Each row is a point on a landscape with many peaks, with its height.
From any point a climber takes the steepest step (rise divided by distance) to one of its 2 nearest points. It stops when none of these is higher. Distance is the straight distance between rows; heights are no part of it.
Peses (h 16.3): [-25 -22 -22  32  15  -1  -4  -9 -12  -5  54  12  26   6 -11 -15  14  -2
  22  20]
rovu (h 23.4): [-42 -38 -24 -16  39 -29 -16  13   5  21  32  -3 -38   2  -4  -2  -7  20
  16 -19]
vezum (h 35.0): [-17 -11  11 -13   6   9  25 -37   5   4  37   8  -1 -26  -3  27 -20 -12
  28 -19]
Reg (h 10.6): [-16  15  -5 -58 -18  15   5  32  14 -21 -13   3 -21  30   2  -3  13 -33
  -9  35]
paf (h 37.9): [ 14  33  16  14 -14 -17 -11  26 -43  30 -28 -14 -26  30   9 -17 -14   1
 -14 -12]
Nos (h 36.5): [ -9  23 -16 -21  -6  -4  19   7 -37 -30  -1   6 -41 -11  17  17 -39  -8
  -8  22]
Lekul (h 19.3): [  4   9  29  41   4  20   5   3 -32 -29 -48  41  34 -47   0  16   4 -15
 -20  27]
bof (h 44.9): [ 19 -46  37  -2 -26  29  17 -13 -21  -7   8  24  13  24  27  25 -11 -16
 -12 -35]
terok (h 58.1): [ 26   2  35  14 -16   0   0  24  12  22  -6   8   8  80 -18 -22  19   5
 -23 -30]
ralu (h 8.6): [-19   2  -4 -58  -9  -9   0  38  -6  24 -16 -24 -10   6  23 -16  41 -45
   7 -36]
Sevi (h 47.1): [ -5  41 -38  -7 -23 -31  -7  27   1  10  -5 -33 -23   5 -17 -30 -10  -6
  35 -31]
til (h 22.9): [-10 -11   1  10  18  23  11 -17 -13 -42  19   6  33 -48   5  19  34   8
   2  25]
tasat (h 52.3): [ -1  11   5 -21 -11  29   6 -10   1 -28 -32  35  16 -68  26  46  -5 -26
  16  59]
febub (h 42.0): [ 36 -10  15 -13 -26  11   1 -39  -2  -7 -35   6  26 -31  14  23  -6 -64
  -7   2]
Zek (h 32.9): [-24 -24 -30   0  18  -8 -17  10 -40  -2  15  -9 -20  26   2 -15  -4  -6
  -8  32]
zitob (h 48.3): [ 27  41  24  16 -18   6  -3  31   4 -31 -53 -26  -8   2 -14 -44   7   7
   1 -39]
bug (h 49.0): [ 22 -24  17 -18 -38  16  19 -20 -27  25  24  12  21  16  22  32  -3 -29
   5   6]
Zasen (h 12.8): [ -1  46 -10 -59  -2   8  25  25  34 -13 -13 -15 -42  -2 -21  -6   6 -15
  -2  45]
dore (h 31.3): [  8 -17  10  21  21   1   3 -24  50 -11  22  14 -38  22 -27  -9 -37  26
 -13 -11]
Gime (h 40.8): [ 23 -17   1  14 -33   6  23 -23 -24  10   5  15  24  47   5  11 -13 -15
   7 -61]
vato (h 56.6): [ -2 -22   5   7 -11   9   3 -25  18  20  48   4  44  15  23  27  29  35
   2  26]
Daka (h 25.7): [-10 -21 -12  32 -10   6 -34 -12 -30 -11  36  13   2  -6  47  19  14  35
  18  29]
Zakab (h 60.4): [-39  15  10 -11  21  59  16  40 -25  23 -12  10   7 -57  36  24  16 -30
 -25  72]
Ves (h 66.2): [-21  17  37  24  24  50  13  36 -32  42   8  17  -7 -69  25  13  16 -10
 -26  48]
difu (h 52.7): [ 13 -23  28  19 -31  31  -9 -13  -6  26  43  19  27  14  25  13  19  -9
  14  35]
Fasas (h 28.0): [-14 -26 -27  36   8   3 -36  -4 -65 -13  26  -6  10   1  22  -7  13  11
  -2  58]
Ruti (h 17.7): [-25  18  28  31   4  20   7  30 -46  12  24  31   9  -4  -7  -3  17  -1
  -7  30]
Geru (h 30.7): [ -7 -26   6  14  -4   4  -2 -11  19  31  32  21   2  38 -27 -12  -5 -24
  17 -11]
Taras (h 30.1): [-19 -15  20   6   1  -6 -24   0 -32  65  13   4 -20  20  17  10 -13   6
   2 -17]
lisak (h 39.5): [ 18  16 -26  -3  11  -8  21 -33 -17 -29  -8 -27 -17 -31 -15 -11 -32 -27
   0 -19]
kora (h 38.1): [-13  -3   4 -15 -11 -20  -2  40 -16 -32  -7  17 -13  51  19  17  15  44
 -12  -3]
pasu (h 7.6): [-28  29   9 -46  14   4  19  40  -8  15 -29 -29 -38 -24  32 -13   4 -42
 -20 -39]
vevu (h 13.6): [  5 -36 -12  13  35 -16  -9  -3  29  -9 -12 -27 -13  14 -16 -34   0  20
 -23 -74]
Mafu (h 50.4): [ 22 -10  15  47  -1   4  -5  -9 -45  32  16   3  39 -39  36  27  18  38
  -6  27]
Gugog (h 26.8): [ 18 -10 -14  14  12 -12  -6 -23  66 -16   1  -2 -31  18 -39 -32 -29  -2
  17 -37]
Koba (h 13.1): [ -6  13 -44 -37   3 -31   0   9  52 -39  -9 -14   7  -1 -33 -11  25   4
  29 -10]
bebo (h 46.9): [ 25  19  10 -37 -19  21   2 -32  12 -11 -41   9   3 -28   2  51 -11  -8
   5  56]
sife (h 27.2): [-12  -8  10  -7  39   9  27 -16  18 -59  -6   2 -26 -27 -23  -9 -13   0
  -9 -34]
Fida (h 11.4): [ 20 -13  -6  -3   3 -17 -15  28  32   9 -20 -53 -31   5 -20 -47  12  23
  -8 -55]
gego (h 27.6): [-35 -12 -29 -47  15 -35 -18  26   9   1   0  -4 -23  12   1   5  19  21
  11 -10]
bofum (h 17.0): [ 36  -8 -51 -25 -13 -24  11 -11  74  29  26 -40  20   8 -33 -24  -5  -3
   2 -38]
sil (h 14.2): [-22 -39 -49  15  14 -13  -4   0  10 -23  66   7  21  12  14  -9  14  42
  -2  38]
fige (h 5.5): [  4   5  26  -6   2  -4  -9  20 -32 -20 -62  -3  -7 -18  30  21   8  20
 -31 -33]
latuf (h 7.5): [ -3 -30 -24 -45 -23  16   0  24  -7 -14   9 -15 -35  51   4  -6  -1 -43
 -12  44]
kozu (h 16.0): [-35  25  17 -22  24   8  12   4  25 -13   5  22   4 -20 -31  13  18  -1
  10  19]
madak (h 7.7): [ 42  10  11 -47 -15 -12  19   0  37  47  -8 -49   0  21 -11   1  25  13
 -12 -19]
muz (h 11.5): [ -5  -8  -5  11  16 -13 -14   2 -18 -21 -24 -13   0   3  -8 -21   8  -4
   0 -47]
kav (h 33.7): [ 16   5  24 -12  -8 -17 -22   2 -27  48 -24 -15 -20  19  19  21  -4  13
 -14   5]
nado (h 20.3): [-43   3 -27 -26  18 -20   0   6  -1  26  34   6 -31  -7 -24  -4 -16 -22
  33   2]
Fibur (h 18.4): [ -5  13  42  65  -7  22 -12  16 -43  -6 -11  43  43  -2  -6   5  17  -5
   0  31]
merul (h 32.7): [  1  -6  -7  11  -5   0  19  -5 -28 -54   7  24 -35   0  16   9 -55   0
   2 -23]
dapo (h 33.8): [ -9 -44  -8  10  40  29  -9 -27 -12  -7  16 -20 -20 -15 -18 -31  -4 -25
 -36  33]
pupom (h 27.7): [-11 -38   3  -5  42  13  29 -26  10 -25  20 -15   3 -17 -21 -10   5 -11
 -23  -8]
bevo (h 64.5): [  8 -10 -25   9  -2 -11  23 -34  37  27  51  15  58  42  16 -10  -5  39
  -9  11]
Sop (h 42.6): [ -7  14  19  -7   1   1   4  27   0 -32 -23  17  21  42  -4   7  36  11
 -15   7]
tudut (h 55.8): [ -8  18   1   6   3  45  16   6 -17   2  -1  21  36 -89  27  32  16 -40
  -2  70]
mupe (h 40.7): [-13 -22   6  29  25  20 -22 -19 -35  -1  -5  -4 -22 -34   1 -11 -24 -12
 -16  29]
Bekod (h 47.6): [ 13 -15  16  29  -4  -2  -7 -16 -35  11 -14  27  31 -74  34  50   0  17
  24  23]
rof (h 29.9): [ -1  -4  17  25  20   0  13 -19   0 -48 -15  16 -21 -17  -2  19 -37  30
 -12 -45]
ruvek (h 42.7): [ -2  29  -9 -18  -3 -33  -5  49 -12  23  -1 -27 -43  27  -4 -26 -18   9
   5 -10]
Rap (h 15.2): [ 22   5 -58 -36 -19 -40   1  12  81 -14   7 -32   4   3 -22 -13  -1  16
  17 -29]
bota (h 16.9): [-42  15  43   8  19  36  26  28   3  -3  12  43   3 -13 -26  -2  20 -13
   2  18]
Gol (h 53.1): [ -1   7  28  23  -1   5   1 -15  -9  55  34   2  39 -10  22  30  32  59
  -6  25]
Kel (h 24.2): [  2 -17  -9  19   4  39  -9   4 -27 -24  26  11   9 -33  38  32  47  45
   4  48]
mef (h 47.2): [ 14   4  28  49   1  -6  -7  -4   3  49  13  11  27  56 -13 -14   0  21
 -23  -3]
vazop (h 52.4): [ 25  49   7  22 -28   0 -15  29  19  -4 -35 -27 -23  26 -34 -56 -10  -8
  20  -9]
tusef (h 9.9): [ -8  -4  32   3   8   4 -15 -23  -2  38 -26  20  31 -18 -12  19  22 -24
  20 -39]
dabo (h 18.1): [-41  -6 -33  19  26 -12   8  15   0   4  61  19  -8   1 -41 -24 -12 -17
  28  19]
fasi (h 9.8): [ 24  37   1 -21 -13 -18  22  -4   1  -4 -30 -26  31 -11 -15   2  19  -4
   4 -28]
Mokom (h 10.5): [ -3  17   6  -7   7 -15 -16  -5 -28  14 -43  -9  22 -21  -4  -6  18 -25
   2 -35]
rapu (h 27.8): [-33 -36   8 -16   2  13 -11  17 -30  41  36   4 -27  16  24   1   5 -14
   3  22]
zur (h 48.2): [ 24  32  23  16 -25  -7   7  41  11 -21 -29   7  -4  52 -20 -19  19  20
 -16 -22]
bele (h 37.7): [  5  -2 -18 -30  13  -9  16 -58  38   2  25 -17   9 -18 -25  15  -9 -19
  21   2]
dator (h 45.4): [  5  27  43  11 -19  15 -29   8  15   7 -57  13 -22   1  -4 -28  -1 -47
  12 -24]
tel (h 34.6): [  9   8  -6  14 -18  -6   8   5  -6  19  17  12 -26  44 -23 -18 -35 -21
  11 -18]
Sab (h 20.4): [ -7  15  14  29  28  16   0 -13 -18 -43 -33  12  20 -42 -17 -19   4 -35
 -11   5]
gufa (h 43.7): [ -1  27 -30  -8  -7 -13   0   3 -14 -31 -19 -44 -25 -28   5 -48 -27 -24
  23 -43]
Puzuf (h 30.2): [  0  -3 -31   3  -7 -33  12  -3  13 -16  32   8 -20  32  -8   2 -29  10
  23 -35]
Zareg (h 41.8): [ 32   4   8 -47 -21   9  11 -55  18   5 -11 -12  20 -15  -8  35  -4 -33
   7  17]
Gagip (h 44.2): [  0 -11 -15  12  25  -7 -34 -39  29   4   1 -20 -14   7 -14   3 -19  40
 -10  43]
duvo (h 9.4): [ -4   9 -11 -45 -26 -16   7  55  24   7  -2 -38  -2  13 -10 -38  41 -22
  25 -33]
Dul (h 20.5): [  0 -32 -51   6   3 -39 -10   6  53   1  32  14  23  56  17 -24 -15  40
 -27 -31]
Nizem (h 19.4): [ 27   0 -18   2   1 -15   7 -38  46  16   3 -24  38  24 -38 -19   9   7
  -4 -31]
vosu (h 36.4): [-11  -6  -1  41  21  -3 -12 -35  34   3  45  13  -9   6  -9   0 -32  54
   7  21]
sepi (h 14.7): [ -2  43   2 -35  23   0  28  19  27 -19 -23 -15  11  -5 -41   1  31   5
  -8  38]
zug (h 10.3): [ 12 -13 -10 -20 -21   2  13  47  28   4  -6 -62  -2  -2 -14 -59  24   2
   9 -59]
mosit (h 8.9): [ 28  36  20 -26 -18 -27   8 -15  26  26 -33 -25  27  16  -6  27  37  39
  -2 -25]
Mur (h 44.5): [ 11  20   7   2 -12 -32 -11 -11 -44  34 -24  15  11 -58  33  54 -41  13
  23  25]
penub (h 48.7): [ 25  37  12  14 -44  23  -9  12   7  20 -31 -14 -28  19 -16 -50 -27 -49
  25 -27]
lefam (h 55.4): [  5  13 -23  31  -5 -26 -14 -44  42   8  14  27  70  41   6 -17  -8  34
   6  12]
sozim (h 40.4): [ 17  22  -1  27 -29 -27 -12 -13 -13  38  11   6  11  60  -9   0 -18   8
   9  14]
Nub (h 55.5): [  3 -16 -15  11  18  15 -40 -60   4   6  -3 -16   3 -28   5  25  -4  30
  -3  63]
rosob (h 33.5): [-11 -29  17   6 -10  18  18 -14  -7  22  61  17 -20  -5  21  24 -24  10
  15 -15]
dini (h 40.9): [  0  10   2  -4 -21  -9   4   1 -42  -3  12  16 -10 -24  35  54 -27  16
   8  31]
gomep (h 16.6): [ 12 -25 -18  12  15 -24   1  -3  49 -18 -12  -6  21  48  14 -28   1  54
 -30 -60]
Maro (h 4.3): [  8  -6  11  -4  -9  13 -17  34 -43 -39 -69  19 -13  -8  38  14  -2 -23
 -31  -8]
simef (h 47.0): [ 10 -29   4  31  27  21 -30 -37 -29   4  -2 -12   6 -66  17  21  -7  18
 -14  47]
poda (h 23.0): [ 31  19 -12  15  -8  -1   8 -41  37 -26  -9  -9   5  19 -46 -20 -19 -18
  10  -9]
Lupa (h 32.6): [-11   0 -19 -38   1 -32  -4  48  24 -39 -10  -1 -39  34   4   3  15  38
   2 -28]
nup (h 21.7): [-17  17  -7  16  31  17  28  -4 -38 -45  -4  -3  20 -35 -16   2   4  -5
 -21  40]
gal (h 45.3): [ 22 -47  18 -15 -33  35  -2 -19 -21  20 -10  19  20 -33  44  35   1 -50
   0  26]
nam (h 42.1): [ -7  13  43  27  -2  23 -29   0   7 -29 -52  42 -15  -4  -9   3  -9 -26
   1 -11]
Venot (h 25.6): [ -9 -31 -62  -1   0 -33   8  20  36 -16  63  10 -10  30   0  -3 -29  14
  -7  -9]
zun (h 6.5): [-20  23  35 -24  12  -8  -5  40 -30  20 -46  -1 -28 -21  32  13   4  -5
 -18 -26]

Call two points neighbours if one is among the 2 nearest of the other. Go from one point of each pair to the other, from neighbour to neighbour, staying as high as possible. Name the lowest point that can't be avoided.
Sevi, Zek: rapu
terok, vazop: zur
Nub, vato: sife
Ves, bevo: Zareg

Where does a climber stop that starts at each point below?
Peses: terok
Reg: Zek
vezum: Ves
Lekul: Zek
sife: vato
Koba: terok
Rap: Nub
